Each row is a point on a landscape with many valleys, with its height.
From any point a ball takes the steepest step (drop divided by distance) to one of its 2 nearest points. It stops when none of these is lower. Distance is the straight distance between rows; heights are no part of it.
q918 height 2.25: 25  5  1  -7  9  -3  34  5  -6  -6  18  -2  11  -4  -15  12  -5  -16  6  10  -19  -3
q382 height 5.20: 6  12  0  4  -7  -6  27  17  -10  4  17  -21  20  -2  8  -11  -6  15  15  1  -5  10
q301 height 5.56: -20  11  15  -15  12  -1  -24  -7  10  12  -8  -6  -4  -8  18  4  11  -16  9  17  10  -2
q165 height 6.90: 2  0  2  4  11  20  8  -6  8  3  8  0  13  -23  -11  5  -17  3  0  -17  -3  -14
q371 height 7.52: 0  -5  -2  5  11  9  -23  -6  0  -11  4  19  -4  2  -5  10  -20  18  -5  -11  -2  -3
q968 height 4.71: 6  -22  -20  1  -22  -7  -10  -3  9  -11  -10  10  -11  6  -16  14  8  -18  -7  -14  -8  14
q825 height 5.25: 11  8  11  4  19  -6  10  0  -10  0  12  14  5  4  12  -4  -19  23  16  5  3  16
q746 height 6.39: -31  13  -6  9  -10  -1  -8  -18  -9  11  -9  -26  9  13  33  -6  8  10  -10  1  10  -3
q404 height 4.03: 8  20  3  -5  -5  11  -16  -5  -20  -2  -15  -3  -20  -5  -6  -9  11  -16  -13  -3  13  -7
q246 height 7.56: -4  3  10  -7  12  2  -16  12  13  -7  -9  -2  -16  -13  10  0  -5  9  -4  4  -5  5
q591 height 7.07: -16  -5  -2  4  4  -1  5  -10  -10  17  -8  5  5  -1  1  1  12  19  -5  15  -6  6
q291 height 4.20: -1  15  5  -5  -7  14  -22  -19  -15  -7  -9  -13  -6  5  5  -2  -4  16  -23  -15  16  -10
q163 height 4.21: -13  -9  -5  -6  -4  -14  -4  11  18  -8  -5  0  -5  -8  -11  6  14  -18  10  2  -4  -11
q236 height 4.89: -6  -8  3  5  -8  -5  21  -21  2  11  4  2  11  -14  -20  0  -2  14  -9  -8  6  -6
q851 height 7.00: 2  -5  -10  3  27  -9  4  11  3  -20  -5  3  -9  -18  -9  21  -2  -6  -13  -6  -15  0
q388 height 5.61: -11  1  11  -3  -7  0  -6  -17  11  7  6  -20  -2  -11  7  -2  5  11  -16  10  12  -14
q795 height 5.05: 9  14  9  -11  15  -16  6  6  -11  -8  2  5  -4  11  16  -14  22  -10  23  13  14  -2
q552 height 6.98: -15  5  -4  -4  22  -5  -14  3  10  -15  7  -16  13  -1  26  2  9  -3  14  0  8  -20
q910 height 5.42: 2  9  -20  -11  -13  -11  -26  -5  -6  -14  2  -17  -24  -19  -3  12  2  -10  0  -9  7  -7
q751 height 7.51: 7  -8  -9  -5  -15  15  -2  -14  7  12  5  1  -15  -23  7  -7  4  4  6  -2  -11  3
q697 height 2.57: -5  12  13  -1  29  -3  -4  -9  4  -4  0  6  -4  -14  6  -3  -8  -12  11  -9  19  -10
q425 height 1.68: 17  2  -8  -1  -2  5  20  -16  -23  11  9  0  10  -15  -7  -3  10  13  0  2  -8  8
q72 height 7.16: -31  -7  0  21  -13  -15  8  -11  -4  21  3  -6  -7  -3  11  -1  5  22  -3  22  -3  -2
q272 height 6.30: -20  0  11  11  -17  -16  -1  7  1  -3  -9  -1  -6  28  -2  -12  -5  23  -21  9  11  -9
q521 height 3.01: -10  1  5  13  -1  19  17  17  -5  23  -2  -5  7  10  15  -23  13  9  12  10  -4  -3
q562 height 7.85: 2  -6  12  -9  -10  16  -15  7  -4  13  0  4  -3  15  -6  -7  10  -2  -5  26  -4  -15
q413 height 1.19: 22  12  8  3  1  12  8  -1  -1  5  11  11  -22  -6  -7  -8  -27  -29  14  -5  5  -11
q574 height 6.75: 21  23  10  -8  9  -4  -10  6  -9  -23  15  -17  -4  -1  7  -5  -13  -6  -4  1  13  -10
q534 height 1.67: 17  7  7  -3  20  11  -2  15  -1  3  7  -6  -28  -17  14  -8  -5  -23  13  13  -4  -3
q533 height 3.76: -8  3  16  -8  6  -9  -11  3  13  -4  8  -2  16  -7  -6  4  -9  8  11  1  13  -6
q963 height 4.76: 6  -29  -11  6  8  -12  0  -7  4  -1  -1  21  11  17  3  17  4  -6  2  -1  5  25
q978 height 4.98: 6  15  2  -7  15  -17  -12  16  -10  -9  4  -5  -18  7  7  -5  12  -24  24  15  16  -3
q967 height 4.44: -9  6  -8  -4  8  -18  -13  -9  1  -4  -6  11  -16  -16  -2  6  6  -10  11  0  4  5
q725 height 5.16: 11  14  18  -4  16  -12  3  0  -10  -6  5  6  -3  11  20  -13  -3  16  15  13  15  10
q201 height 4.82: 13  -6  -1  -2  -7  15  4  22  4  -6  -20  5  -10  3  -11  0  1  -6  -18  -11  -14  14
q368 height 1.40: 12  -4  -7  -3  -3  11  24  -10  -3  12  19  -7  15  -24  -14  7  2  -2  5  -2  -17  -1
q695 height 1.96: 17  -3  -15  -3  2  4  8  8  14  -14  11  0  12  -12  -6  28  -29  -15  4  -7  -25  9
q926 height 7.49: -1  -4  7  -2  5  -5  -4  6  20  0  7  5  -10  -10  12  -2  -18  19  9  4  -8  18
q437 height 7.60: -10  -7  3  5  15  5  -14  8  2  0  -5  12  28  11  -16  12  -8  9  -2  -8  2  5
q126 height 1.37: -2  -4  -10  33  -10  -3  8  13  -19  -4  25  -9  10  13  0  8  -27  20  -4  8  -17  10
q568 height 6.81: 10  -4  -8  -5  -8  9  6  -1  9  0  5  -6  1  -30  -24  14  -9  -18  -1  -24  -11  7
q315 height 1.78: 2  -14  -9  26  8  0  13  10  -16  4  14  -6  16  6  -5  23  -22  15  -16  6  -10  22
q808 height 6.11: -5  8  -3  2  -7  -3  1  -10  -8  12  23  -28  12  -1  18  -7  7  12  8  14  8  -10
q696 height 5.03: -1  -6  14  7  -2  9  18  6  9  3  5  8  6  14  -12  -14  -4  -1  -7  -2  6  -28
q402 height 7.21: -27  -4  5  31  -21  -16  22  4  -6  15  7  -13  -2  4  14  -14  7  12  11  16  0  3
q467 height 2.89: 12  11  14  -9  -12  6  -3  -1  -11  2  1  -2  -2  -12  -20  -3  -14  19  -18  -9  3  4
q362 height 2.36: -10  5  -1  -5  0  -14  -19  6  -6  -15  -20  15  -6  14  -20  9  9  -7  -12  -2  3  -9
q429 height 5.02: 0  -1  14  -2  2  -12  -15  -15  9  -16  8  -14  -18  25  10  -4  9  -11  -19  24  14  -20
q370 height 4.02: -4  3  10  -4  23  -9  2  19  14  -4  2  1  -3  -19  -21  13  -7  -21  6  0  -3  -9
q62 height 5.52: -7  6  3  -1  14  -19  9  -1  -11  1  3  -2  21  -12  -5  5  -3  28  3  -2  5  26
q858 height 6.50: -24  2  -8  -10  2  7  -31  0  12  -2  -18  -6  -7  -4  27  6  8  2  7  -7  -2  -2
q432 height 2.15: 21  6  -2  -1  21  3  28  4  -9  3  9  6  1  -17  -21  9  -5  -32  11  -2  -7  -2
q260 height 1.79: 9  -12  -14  3  15  0  20  5  16  -11  1  8  8  -10  12  17  -17  -5  1  -12  -20  21
q941 height 7.55: 2  -4  -3  7  18  16  -19  3  -9  -12  -9  17  13  9  -16  15  -16  5  -11  -18  0  2
q494 height 4.49: 2  -7  -16  -5  -7  8  -14  -12  -14  4  -15  12  -7  -5  -18  14  17  -6  -13  7  -14  -1
q593 height 4.56: 5  -4  3  -7  6  -17  -4  -9  8  7  3  17  -14  -18  -12  8  -4  -13  26  6  2  26
q108 height 5.75: -7  8  3  -1  -11  -2  3  -22  1  5  -3  -32  -6  -1  20  -11  18  5  -24  8  10  -10
q327 height 7.34: -6  1  -4  5  -9  5  -8  18  4  0  -3  -9  2  1  10  -3  -12  30  -1  0  -9  16
q83 height 7.99: 14  -14  4  6  -5  2  17  22  -1  -2  8  9  7  37  -13  0  -2  -3  -6  14  -9  0
q723 height 5.50: -15  9  12  -12  -5  -13  -12  -10  4  6  -13  7  1  13  11  -9  6  6  2  14  14  1
q197 height 5.11: -5  1  13  7  8  14  8  10  5  4  10  -9  8  13  9  -14  -2  2  -7  7  7  -33
q807 height 4.73: -3  -4  14  -7  1  7  6  -5  0  13  -4  2  -5  -21  -18  3  12  -4  -15  11  -3  -15
q15 height 1.42: 20  11  -2  -2  -2  9  1  -6  -2  0  15  -6  -32  -17  13  -8  -10  -23  4  4  -2  -12
q256 height 6.46: 5  1  15  6  -14  0  -8  5  2  -1  8  3  -11  18  2  -14  -16  21  -14  8  6  -7
q7 height 4.35: -7  -6  -21  -2  2  -18  -2  -8  10  -17  2  4  -7  -11  10  3  6  7  10  -9  -6  -2
q670 height 1.69: 9  17  9  -3  1  13  -11  11  7  9  5  -15  -13  -13  3  -14  -6  -35  21  -10  18  -7
q624 height 1.97: -6  14  14  -10  -1  -6  -10  3  13  8  -1  -7  -9  -17  -5  -7  -1  -26  25  -10  22  3
q850 height 6.64: 19  11  13  -8  -3  -13  10  7  1  -8  7  -1  -15  -6  -14  -7  -3  -12  4  2  4  -1
q312 height 7.27: -14  -1  9  28  -1  -13  27  9  -7  4  1  -1  -5  16  14  -21  -4  19  3  4  9  -2
q626 height 6.67: 16  12  2  -5  3  -15  13  10  5  -9  6  3  -10  -14  -7  2  -13  -17  20  -5  -5  12
q612 height 6.95: -11  -20  -13  7  0  -11  11  0  2  11  -1  -15  29  -9  -3  26  8  9  -9  -3  -2  26
q442 height 4.29: -19  -13  -13  -5  -9  -17  -9  1  19  -17  -4  0  -8  -6  -2  11  9  2  -5  -2  -8  -19
q502 height 7.22: -23  9  3  1  -11  4  -17  0  -4  -5  -11  -5  20  22  -5  0  -2  12  -11  -13  15  -21
q994 height 5.41: -4  0  10  7  10  18  5  31  12  -5  -3  -5  8  4  -1  -4  -20  12  -16  -6  -7  -12
q124 height 5.65: 5  8  5  6  1  6  15  1  -5  -7  9  -14  -2  -5  3  -8  -14  21  -26  -6  0  -22
q238 height 7.64: 3  1  8  -11  -1  17  -22  8  6  5  4  -15  -14  -15  15  5  0  13  -10  23  -10  -2
q345 height 7.66: 9  -2  -13  -15  -11  0  -2  3  -9  -1  -5  -10  -17  -14  3  -4  30  2  -8  12  -17  1
q234 height 2.67: -1  21  13  -7  3  -14  6  -12  -5  -2  -15  10  -7  -3  5  -22  11  2  6  -12  20  9
q662 height 6.74: -21  11  0  -4  10  0  -14  -3  5  2  -17  -12  0  -10  31  -1  2  24  2  0  5  13
q578 height 2.19: 15  -11  -4  2  0  13  7  5  3  1  14  -4  27  -1  -12  27  -27  0  -8  -2  -14  15
q6 height 2.62: -3  -3  11  -8  -3  -14  -1  -18  -1  2  -2  18  21  8  -30  7  1  -1  5  -4  13  5
q740 height 6.68: 23  24  12  -6  1  -13  11  10  -4  -21  9  -11  -26  -3  1  -7  -20  -20  -1  0  7  -11
q909 height 4.97: 12  -20  -11  7  -9  7  17  18  0  4  -13  4  -4  14  4  -5  10  0  -14  5  -18  18
q107 height 4.96: -6  -7  15  8  -7  -1  28  -4  2  11  -2  5  4  5  -19  -8  3  10  -15  2  3  -13
q171 height 1.39: 13  -9  -2  -3  -19  4  23  6  11  1  4  6  4  8  0  -13  -1  -7  16  -11  -8  6
q353 height 6.71: -20  15  4  3  0  -8  -8  -15  -1  -7  -5  -25  14  20  29  -10  4  7  -5  -8  23  -5
q207 height 5.48: -3  4  -14  -7  -4  1  -20  -15  -4  -5  7  -18  -12  -24  9  8  12  -8  0  -3  2  -13
q128 height 5.33: -20  0  7  -6  10  -4  -31  -11  14  -2  -1  -4  -11  5  17  8  8  -14  -1  18  11  -18
q556 height 4.94: -11  -24  -18  26  7  -9  18  2  8  -5  8  4  14  13  10  7  -15  11  -2  -7  -7  10
q906 height 8.03: 20  -20  0  5  -14  17  12  13  4  13  -2  5  21  14  -3  10  -5  -13  -7  -5  -2  22
q394 height 6.97: 0  3  -7  0  25  4  11  5  5  -13  -4  -1  -6  -28  3  10  -8  9  -5  -13  -18  2
q507 height 2.71: -9  8  7  -6  4  -8  -30  -5  -7  -5  -12  14  -7  -3  -29  14  -3  -11  -6  -1  10  -6
q103 height 2.02: 13  -5  -1  -1  25  1  20  4  -7  3  -3  7  3  -14  -9  10  8  -16  1  -2  -9  22
q622 height 5.81: -28  8  14  -10  4  13  -14  -14  11  24  -9  -6  11  -13  8  3  8  -6  1  8  11  -13
q140 height 4.81: 15  -7  14  -5  8  -8  12  28  7  -8  -14  15  -11  16  -12  -2  6  -17  3  4  -5  19
q652 height 4.83: -6  2  8  -5  0  1  10  -32  -2  17  5  5  -1  -26  -11  -2  11  2  -4  -1  10  -12
q859 height 4.62: -4  11  13  -5  -5  -2  -26  -24  7  -16  -7  -13  -6  13  4  -4  -8  -3  -21  -10  25  -8
q511 height 4.65: 0  -3  5  -9  6  -13  -15  -7  8  3  12  20  4  -3  -4  4  -3  -6  33  4  8  15
q505 height 4.11: 2  -4  2  -3  5  1  -10  10  4  4  2  8  -6  -10  -23  8  -2  -21  8  4  -6  -2
q10 height 6.24: -25  4  -15  -7  -10  10  -26  11  5  3  -13  -11  13  13  22  -2  13  7  13  -3  -3  -1
q17 height 6.02: -23  14  -4  -9  -11  -1  -6  -24  -5  14  -13  -18  2  -7  28  -1  18  6  -12  -1  5  -2
q31 height 4.90: 5  6  6  -3  17  -6  1  27  -3  -6  -6  13  -17  7  -6  -6  9  -24  12  11  1  -2
q326 height 4.88: -1  -14  -7  6  10  -2  2  4  5  -10  10  14  4  16  3  -2  3  2  6  6  -7  -17
q194 height 7.75: 7  -2  8  -2  -11  28  -16  3  -8  17  2  -6  -11  0  2  -6  1  15  -11  19  -9  -6
q473 height 4.64: -2  -9  -21  -4  -8  -8  -10  -5  -5  -6  -18  13  -8  12  -7  4  23  -11  -1  1  -11  10
q210 height 6.93: 3  0  -12  7  19  16  5  -3  4  -3  10  1  11  -18  14  5  -19  12  9  -16  -13  0
q267 height 4.70: -8  -11  -5  1  8  -10  -8  -13  4  4  -3  27  13  12  4  1  0  2  26  -4  4  20
q216 height 1.34: 9  -7  -14  -2  9  7  6  11  3  -6  8  -4  -12  -16  -2  7  7  -14  0  8  -25  -15
q761 height 5.37: 10  8  -12  -6  -19  -14  -30  -9  -7  -6  9  -6  -21  -5  -7  1  1  -20  9  2  13  -8
q940 height 2.46: 6  13  15  -3  9  -6  20  -7  -7  -2  -9  7  -8  -10  -6  -17  8  7  -7  -6  13  -2
q981 height 4.61: 14  10  -2  -1  -1  13  -2  17  -10  -16  -14  3  -10  -1  -16  -3  -2  -6  -13  -19  -5  -2
q779 height 2.52: 15  1  1  -3  -6  -15  24  15  -17  1  15  -10  1  6  -11  0  3  18  -6  19  -12  6
q525 height 5.15: -3  6  7  -9  -5  -16  -26  -12  0  -8  -1  -6  -23  13  2  1  13  -23  -7  19  17  -17
q898 height 4.99: 2  -5  -25  19  -7  1  25  6  5  -8  13  -3  18  9  13  -1  -20  7  8  -15  -18  3
q523 height 3.63: 8  17  10  -11  -9  11  -9  -10  -19  1  -7  -5  0  -2  -15  -8  9  1  -16  -5  9  -15
q486 height 7.72: 5  12  -1  -14  -5  -12  -7  5  -8  0  -8  -6  -28  -12  8  -8  25  -11  2  16  -2  4
q393 height 7.42: 13  -7  -11  -3  -7  10  -21  -8  -9  -1  21  2  -10  7  17  -3  5  1  15  17  -4  -13
q148 height 2.11: 14  16  10  -8  6  11  14  -5  -11  7  -1  -1  4  -26  -7  -8  2  2  1  -9  1  6
q18 height 5.38: 11  8  -3  5  -3  -2  17  12  -19  1  10  -9  29  10  -11  -7  -5  16  9  -11  -1  11
q694 height 2.74: -3  23  12  -5  5  -4  -12  -13  -4  -8  -17  -3  -2  4  22  -18  3  0  2  -12  29  9
q310 height 2.32: -1  16  18  -6  8  -6  -12  -14  6  -7  5  -14  0  -4  10  -9  0  -14  9  -3  24  -2
q299 height 7.48: 13  -13  -13  -5  -5  -2  -7  -12  1  1  14  9  -14  -16  -3  7  -1  6  5  9  -20  11
q516 height 4.86: -5  3  13  -4  -1  -14  -20  -8  11  -17  -1  -10  -17  10  11  -3  -3  7  -21  5  18  -9
q835 height 4.50: -5  9  -19  -5  5  9  -15  -18  -21  2  -7  7  0  -12  7  1  22  -13  20  -12  -1  -3
q322 height 4.87: 8  -8  1  1  5  -17  22  -7  8  -10  3  12  19  6  -9  6  -10  -5  9  -16  7  19
q726 height 4.79: 2  -19  -14  1  -7  -11  11  -7  7  -8  4  -2  12  -5  -18  15  6  -8  -13  -12  -6  1
q60 height 5.22: -9  -10  0  3  -25  -26  18  10  12  6  -4  -8  -14  6  7  -14  13  18  2  10  -6  9
q226 height 4.80: 16  -24  -11  2  2  3  -5  2  6  -1  14  20  7  18  -3  14  -5  -10  11  7  -10  16
q806 height 5.55: 7  12  8  1  9  5  18  17  9  -10  7  -3  7  -1  4  -5  -25  11  -7  -8  -3  -12
q222 height 1.16: 15  -1  -5  2  -17  -3  19  -10  15  -7  6  15  -8  -3  -4  -9  -23  -11  12  -23  -2  5
q547 height 7.68: -16  -3  6  -6  4  -7  -27  0  -1  5  -13  23  21  18  -13  14  -5  10  4  7  -1  17
q389 height 1.91: 16  -16  -3  -3  19  -6  25  10  7  -2  -4  8  7  -13  5  25  0  -17  -14  -2  -4  27
q35 height 1.75: 17  -5  -5  0  -16  -13  14  -9  -3  -5  4  17  -6  5  -20  -7  6  -26  19  -13  5  6
q181 height 7.94: 12  -5  14  -4  -10  11  -1  29  -2  -1  -1  5  1  23  -18  -7  4  -5  -6  11  -8  -4
q220 height 6.86: -3  -11  -5  -2  9  21  6  -3  9  8  -4  -1  18  -24  -15  17  -3  -2  -7  -19  -11  7
q180 height 5.28: 3  4  -9  0  -7  -12  -34  -22  -1  -13  9  -21  -26  13  8  4  2  -27  -8  8  13  -9
q582 height 2.42: 1  -8  8  1  -12  3  -9  -17  -9  12  -11  27  9  21  -26  4  -1  3  -11  4  7  7
q956 height 6.08: -27  10  8  3  -9  -17  -7  -3  -11  2  -10  0  8  24  1  1  6  19  -26  17  9  -26
q785 height 8.01: 23  -21  1  9  -7  1  20  19  0  -1  3  6  14  23  4  18  -9  -9  -23  7  0  14
q426 height 5.21: -13  -2  0  10  12  14  9  17  -1  -8  -15  -5  7  5  -5  -2  -5  14  -23  -18  -5  -14
q22 height 2.70: 1  3  2  8  30  6  4  0  0  -5  -6  19  -4  -8  4  -6  -4  -7  6  -15  4  -5
q641 height 4.93: 8  -14  15  6  11  -16  31  3  10  -1  21  15  1  25  -7  8  -11  6  13  14  -2  -8
q644 height 5.54: -1  4  -9  -7  -3  -1  -3  -21  -4  -3  12  -19  -3  -19  7  8  4  15  -10  3  4  -14
q143 height 4.66: 10  -17  9  -6  3  -11  11  -3  14  5  -3  20  -12  -5  -3  1  0  0  13  5  -6  37
q579 height 3.46: -12  -9  21  3  -5  19  16  2  12  30  -1  1  -5  4  15  -21  7  5  6  16  4  -10
q152 height 5.97: -10  8  11  -8  7  22  -17  -12  6  16  -3  -8  6  -23  -2  0  3  -13  5  -8  11  -17
q653 height 4.91: 0  -8  10  -3  9  -8  7  9  15  -1  22  12  5  15  -2  4  -2  -4  22  16  0  -20
q665 height 2.47: 7  6  5  -1  2  11  -4  -3  -4  1  -13  12  -19  4  21  -24  13  -3  3  0  5  0
q633 height 4.31: -5  14  -14  -3  -3  16  -28  -5  -16  7  -19  3  -18  -6  1  -3  11  -25  7  -7  2  -3
q632 height 2.03: -7  1  1  -5  6  -18  3  9  2  -13  -17  13  7  19  -14  0  21  -11  1  2  4  -4
q407 height 3.90: -9  10  9  -10  10  -12  -12  9  16  -13  3  -9  1  -19  -13  11  -7  -9  3  -10  9  -9
q245 height 4.92: -4  -19  -7  14  -7  -13  13  -5  11  -4  1  19  7  19  -1  -5  -12  10  2  -14  3  11
q842 height 4.85: 9  -27  -21  14  8  8  2  9  2  -10  10  13  11  27  3  10  0  -3  -1  3  -17  -7
q399 height 4.95: -14  0  1  5  -8  7  1  6  6  -4  -24  -2  -5  1  -2  -2  4  17  -22  -12  -1  -6
q668 height 6.43: -7  2  9  -5  -7  17  -22  -20  3  16  3  -16  4  23  22  -9  10  -10  -1  19  7  -11
q729 height 6.22: -4  10  4  -11  -8  -2  -11  -16  -4  9  8  -20  20  10  14  -6  19  -6  10  13  13  -8
q259 height 7.33: -19  10  -2  -7  -3  -10  -24  -19  -7  -12  -6  -1  16  15  -4  8  4  0  -11  -8  19  -31
q769 height 3.40: 10  -4  10  2  -1  2  7  0  -2  6  1  5  10  -4  -19  4  -14  20  -11  0  -2  17
q285 height 6.12: -2  6  3  -4  -7  30  -27  -18  2  13  -2  -12  -5  -8  17  -5  -2  -9  2  -7  9  -6
q64 height 1.44: 15  14  -3  0  -6  17  -6  5  -10  5  7  -4  -6  -8  -10  -11  -4  -28  17  -11  8  -11
q422 height 4.63: -2  1  -7  -4  -1  0  0  -3  -8  6  -11  1  -19  -20  -26  6  17  -19  -16  1  -5  -13
q223 height 4.51: -31  -3  -1  9  -14  2  4  2  6  15  -32  5  -2  11  8  -11  7  19  -13  -3  -4  10
q4 height 7.01: -25  17  4  2  -7  3  -23  -3  1  1  -8  -16  21  12  11  -2  -8  21  -3  -13  19  -5
q958 height 5.88: -18  -5  -15  5  -15  -12  -8  -1  -7  0  -7  0  7  18  -2  4  12  19  -10  8  -2  -14
q975 height 6.77: 12  2  -12  -3  -3  7  -1  0  -4  -10  -7  2  2  -16  -14  10  -8  -10  6  -29  -6  18
q559 height 7.58: -3  -8  -17  -8  -16  14  -5  2  0  13  -10  -9  -8  -17  -1  -1  24  3  -1  2  -21  10
q934 height 2.95: -5  11  11  -13  10  -6  -10  -4  -14  1  -9  4  18  -7  -29  11  2  7  -9  0  8  -2
q114 height 7.40: 2  -2  -8  3  -7  1  -21  -13  -4  -9  14  -6  -4  12  16  -3  -1  9  -1  8  7  -18
q261 height 6.91: -5  -14  -8  -1  3  10  10  -10  -2  19  -7  -2  31  -14  -13  18  12  -7  -5  -14  2  16
q757 height 4.84: -4  -12  -1  5  13  -20  28  -6  9  -3  -3  8  14  -3  -10  8  9  -2  1  -9  4  7
q754 height 6.60: -13  -12  1  0  -9  8  -15  -5  19  16  4  0  -8  11  26  -10  8  1  6  21  0  -6
q580 height 1.88: 13  3  -9  -2  -18  -6  -4  -5  -9  -4  -6  9  -17  -1  -21  -7  7  -20  4  -14  4  3
q684 height 6.01: -5  0  -3  19  -13  15  3  -9  -22  21  21  -16  3  -2  16  -13  -3  18  1  11  2  -6
q21 height 5.71: -32  5  -3  -7  -5  -17  -10  -6  6  3  -17  3  4  8  11  0  14  10  -1  7  1  -8
q44 height 4.75: 13  -16  -16  -1  -12  -11  -4  -3  3  -13  2  3  4  -4  -28  24  -5  -19  -11  -15  -1  11
q651 height 5.06: 4  6  -17  6  -15  0  25  19  2  -10  17  -20  16  4  12  -11  -10  9  9  -7  -14  -5
q151 height 7.50: 13  2  -3  0  6  13  -25  -3  2  -9  14  14  -16  -3  12  1  -23  13  3  3  -5  4
q43 height 5.39: -10  12  1  15  14  -12  -1  1  -20  0  3  1  10  3  10  -2  -15  34  2  2  9  19
q764 height 1.76: -10  -2  -1  -1  -1  -12  17  8  3  -8  -25  1  16  11  -14  -7  22  -3  -10  -14  6  4
q376 height 2.14: 11  -6  8  -1  -15  7  -10  -7  -2  3  -6  21  -7  7  -18  -4  -7  -5  1  -4  0  8
q584 height 1.22: -7  -10  -10  8  -9  3  10  10  2  -1  -21  -3  20  10  -4  4  6  7  -11  -21  2  24
q496 height 5.83: -3  8  3  17  -10  22  4  -8  -12  8  8  -25  1  0  16  -12  -7  17  -21  -2  9  -15
q219 height 6.56: 23  7  19  -9  -12  2  -4  2  2  -3  8  0  -16  6  3  -12  -11  5  3  7  3  1
q949 height 1.48: 17  -7  -19  3  5  10  25  8  11  -13  0  3  -15  -12  8  2  -8  -19  -3  1  -31  -1
q217 height 2.53: 13  0  3  -1  6  11  15  13  -10  6  5  6  1  10  5  -17  14  0  10  10  -7  -5
q303 height 5.09: -2  -13  -5  8  -21  -5  18  19  0  11  -3  -6  -10  13  2  -15  14  13  -6  18  -16  11
q424 height 3.70: -9  -12  18  5  -6  17  9  10  25  18  -4  10  -3  2  1  -14  -6  4  4  5  -7  2
q804 height 6.72: 18  18  -7  -1  0  3  2  8  -6  -7  -3  4  -14  -15  -8  -6  -22  -18  15  -27  3  14
q936 height 7.37: -17  -6  -15  0  -7  -4  -26  -12  4  -13  9  -5  11  10  5  9  -1  9  -4  -4  6  -32
q281 height 1.94: 8  11  9  -7  14  18  -12  10  -1  2  1  -8  -9  -3  23  -13  7  -11  12  6  4  0
q999 height 7.45: 13  -3  -11  -2  9  11  -23  -3  -3  3  13  12  -22  -13  9  7  -8  -6  15  14  -13  2
q733 height 3.62: 7  3  17  -2  16  0  -1  1  -1  -4  17  9  13  1  -16  9  -23  16  1  5  3  -4
q40 height 5.89: -23  -4  -18  5  -10  2  -14  -3  -8  13  -7  -2  26  9  4  4  10  11  15  -3  -7  8
q27 height 2.24: 25  0  6  -2  20  12  22  16  -9  0  1  15  -6  1  -1  -3  -1  -8  3  8  -19  13
q101 height 6.89: -19  8  -8  1  15  3  -21  -11  -4  -16  -3  -14  14  14  30  2  4  6  4  -10  14  -17
q590 height 2.04: 10  -9  -9  18  12  15  22  5  -7  8  13  -3  30  4  1  20  -29  7  -8  -8  -11  15
q492 height 4.34: 0  16  -11  -6  4  9  -16  9  -21  -22  -19  -7  -20  -3  -2  1  7  -5  -6  -22  6  -7
q203 height 7.06: -21  8  0  6  -4  -2  -11  11  -6  5  -13  -22  -7  -7  20  0  -2  35  -9  9  -6  16
q908 height 4.04: -23  -16  2  16  -17  10  9  6  10  24  -14  -1  0  3  -2  -11  4  15  -11  7  -9  1
q232 height 1.15: 6  1  -18  -8  -1  11  2  2  -3  0  13  -16  9  -26  -4  7  11  -12  10  -4  -16  -17
q54 height 4.30: -7  -3  -6  -11  3  5  -21  -2  -7  14  -14  7  0  -14  -17  17  19  -20  8  9  -7  5
q448 height 4.72: 9  -18  19  -2  11  0  14  9  13  12  -5  22  -8  10  -9  4  4  -11  4  12  -4  25
q354 height 1.64: 3  -12  -15  8  10  3  21  9  8  -6  -11  3  17  0  15  8  -4  -1  -6  -27  -4  28
q135 height 5.31: -6  1  6  -1  -10  -13  9  4  6  7  -3  3  -6  12  16  -20  12  15  11  11  5  5
q369 height 0.93: 20  -6  2  -2  -18  15  6  -2  16  3  8  11  -20  -7  -10  -3  -27  -17  6  -8  -12  -3
q759 height 2.35: 18  -5  0  2  5  -9  38  2  -10  -3  21  -6  8  3  -12  11  -5  9  -10  18  -19  -6
q227 height 7.31: -7  7  16  14  -1  -10  23  4  5  -3  -2  3  0  9  9  -24  -14  18  -8  -7  17  -9
q155 height 5.60: -4  5  -14  5  -15  -4  2  -1  -26  6  -9  -4  27  18  -11  -4  11  15  4  -5  1  11
q485 height 1.60: 17  -2  -12  4  4  0  24  3  9  -17  9  8  -11  1  14  -5  -14  -1  7  1  -21  -11
q244 height 1.63: 8  -3  0  -4  -18  -10  13  -11  -2  3  6  10  -1  11  -9  -14  20  -8  22  0  4  -1
q530 height 6.99: -9  -18  -9  4  -1  -12  8  -5  6  13  4  -1  12  -3  -4  13  4  14  0  10  -10  20

Where does a ball stop that starts at each point below?
q107 -> q467
q785 -> q467
q399 -> q584
q934 -> q369
q757 -> q467
q825 -> q593
q641 -> q593
q10 -> q467
q668 -> q584
q779 -> q584
